Points, in no order, along strands that fork and pass close to each other.
In the rows, zero is written as 128.
Points whose rows are less than 49.3 apart are linked; no others are. Some points are linked to none.
z515: [133 121 145 158 148 121 103 112 106 125 140 131]
z324: [136 123 137 166 170 117 118 121 109 145 143 125]
z740: [149  85 154 191 118 128 133 141  60 116 186 147]
z274: [157 147 104 150 121  98 166 199 148 152 111  91]
z801: [106 137 167  96 124 138  90  91 132  88 107 142]
z446: [168 116  92 201 161 105 141 151 117 171 161 107]
z248: [147 124 121 168 179 112 141 142 117 160 148 115]
z588: [100  75  87 110  87 148 140  58  58 143 154 155]
z766: [158  90 139 203 114 121 128 138  70 118 185 137]
z344: [127 128 160 117 178 102 168 178 129 132 109 111]
z251: [142 112 148 150 196 105 164 171 112 153 142 119]
z630: [110  85 156 114 115 155 165 123  62 119 177 172]
z440: [133 131 140 126 100 138  97 111 126  92 132 134]
z186: [111 134 157 104 189 117 147 137 140 136 110 124]
z473: [133 164 136 131 112  98 159 195 153 129  81  90]
z727: [112 144 147 110 139 129  91  92 136 108 105 130]
z513: [ 98 152 144  83 174 125 133 110 164 128  87 121]
z354: [163 139  98 160 134  99 165 194 143 160 127  94]
z228: [ 99  76 101 112 103 151 156  72  53 150 164 161]
z921: [137 128 135 149 125 126  96 111 117 113 133 128]
z266: [120 108 180 139 134 135 107 117  83 102 145 155]
z153: [ 96 159 134  79 154 128 114  98 176 124  79 118]
z516: [121 157 117  89  88 139  73  91 180  95  84 124]
z2: [150 141  75 125  46 143  70 126 192 115 111 119]
z434: [110 113 181 141 166 128 103 108  91 116 131 153]
z979: [118 150 157 102 146 102 165 179 150 120  82 100]
z342: [149 109  85 152  63 157 157 125 112 130 190 146]
z341: [118  95 183 134 126 143 128 127  67  99 159 168]
z757: [ 96  85 121 100 112 159 164  87  58 142 169 166]
z377: [168 122  92 185 160 105 158 170 125 172 152 101]
z182: [100  95 142  94 112 164 165 104  71 124 171 171]
z799: [166 129  97 170 152 100 167 185 132 165 142  97]
z975: [112 127 161  83  95 158 123 108 115  83 141 157]
z335: [115 138 144 121 156 124 102 102 133 124 114 128]
z318: [114 160 144  90 137 108 163 166 167 122  77 101]
z587: [113 125 161 124 198 120 136 125 126 141 123 133]
z713: [126 140 156 114 158 100 167 181 137 128  97 104]
z899: [125 163  94 106 129 122 122 126 181 149  90 106]
z767: [146 122 113 131  68 153 127 126 127 101 162 143]
z148: [164 117  98 205 140 112 115 133 112 155 159 112]
z906: [148 116 131 166 190 109 153 158 113 160 150 118]
z603: [107 129 175  88 109 148 106 104 117  78 125 155]
z950: [108 117 173 134 201 123 125 119 112 141 129 144]
z194: [116 160 112  93 146 121 139 131 175 141  88 108]
z358: [157 111 119 204 153 112 116 131  98 150 162 119]
z240: [103 161 127  88 140 129 100  89 172 119  79 117]
z467: [137 152  92 126  87 132  78 108 176 121  99 116]
z167: [139 128 128 123  82 146 110 119 129  92 147 139]
z364: [107 117 145  82  95 166 146 108 101 100 159 164]
z942: [132 155 106  90  65 147  73 103 186  93  94 127]
z877: [111 159 127  88 109 133  80  87 173 100  81 122]
z728: [159 103 132 210 131 115 115 131  81 130 173 128]
z544: [122 143 124 126 163 119 122 115 146 141 113 115]
z353: [124  81 170 136 119 148 153 134  57 110 179 171]
z700: [135  81 165 165 120 137 144 141  54 112 183 161]
z78: [132 117 160 131 191 103 166 175 121 141 126 118]
z825: [154 141  69 143  54 135  68 128 189 131 109 112]
z681: [149 115  98 140  64 154 142 130 122 114 177 145]
z368: [144 147  91 102  45 150  77 119 191  99 110 129]
z422: [126 164  78 108 107 127 106 119 194 152  84 103]
z743: [ 99 141 158  84 183 120 147 128 155 128  94 123]
z172: [136 148 110 124 152 113 152 154 157 150 113 104]
z392: [102 114  62  95  51 166 128  58 105 144 141 150]
z601: [132 161  66 120  95 127  94 124 197 158  86 102]
z749: [101 108 137  85 100 168 155 102  89 117 165 165]
z716: [134 144 107 132 156 116 134 134 149 151 117 109]
z808: [145 158 121 140 114  96 164 200 151 140  94  90]
z386: [143 149  59 139  77 128  76 125 192 152  97 104]
z548: [103 117 183 135 186 126 108 105  98 125 124 155]
z481: [112 159 130  84 147 115 156 148 174 131  82 105]

A fork is a point with three links, a tip a point with one. Leave the first point through the second and follow the links. Name the first fork or tip that comes.
z801; z603 => z182
z587; z950 => z353
z335; z544 => z172
z799; z354 => z473

Follow the links from the first point to the second, and from the first to the third. Name the last point that the two ways share.
z749; z548; z766 => z353
z228; z434; z801 => z182
z364; z228; z434 => z182

A fork is a point with three links. Follow the links from the first point to the second and name the forks in between, in order.
z757; z728 => z182 > z353
z950; z630 => z353
z588; z749 => z182
z548; z749 => z353 > z182

Name the points in between on the shortest way along the links from the first point to the second, in order.
z182; z727 => z749 > z364 > z975 > z603 > z801
z681; z248 => z767 > z167 > z440 > z921 > z515 > z324
z979; z899 => z318 > z481 > z194
z516; z743 => z877 > z240 > z153 > z513
z353; z446 => z700 > z740 > z766 > z728 > z358 > z148
z899; z825 => z422 > z601 > z386
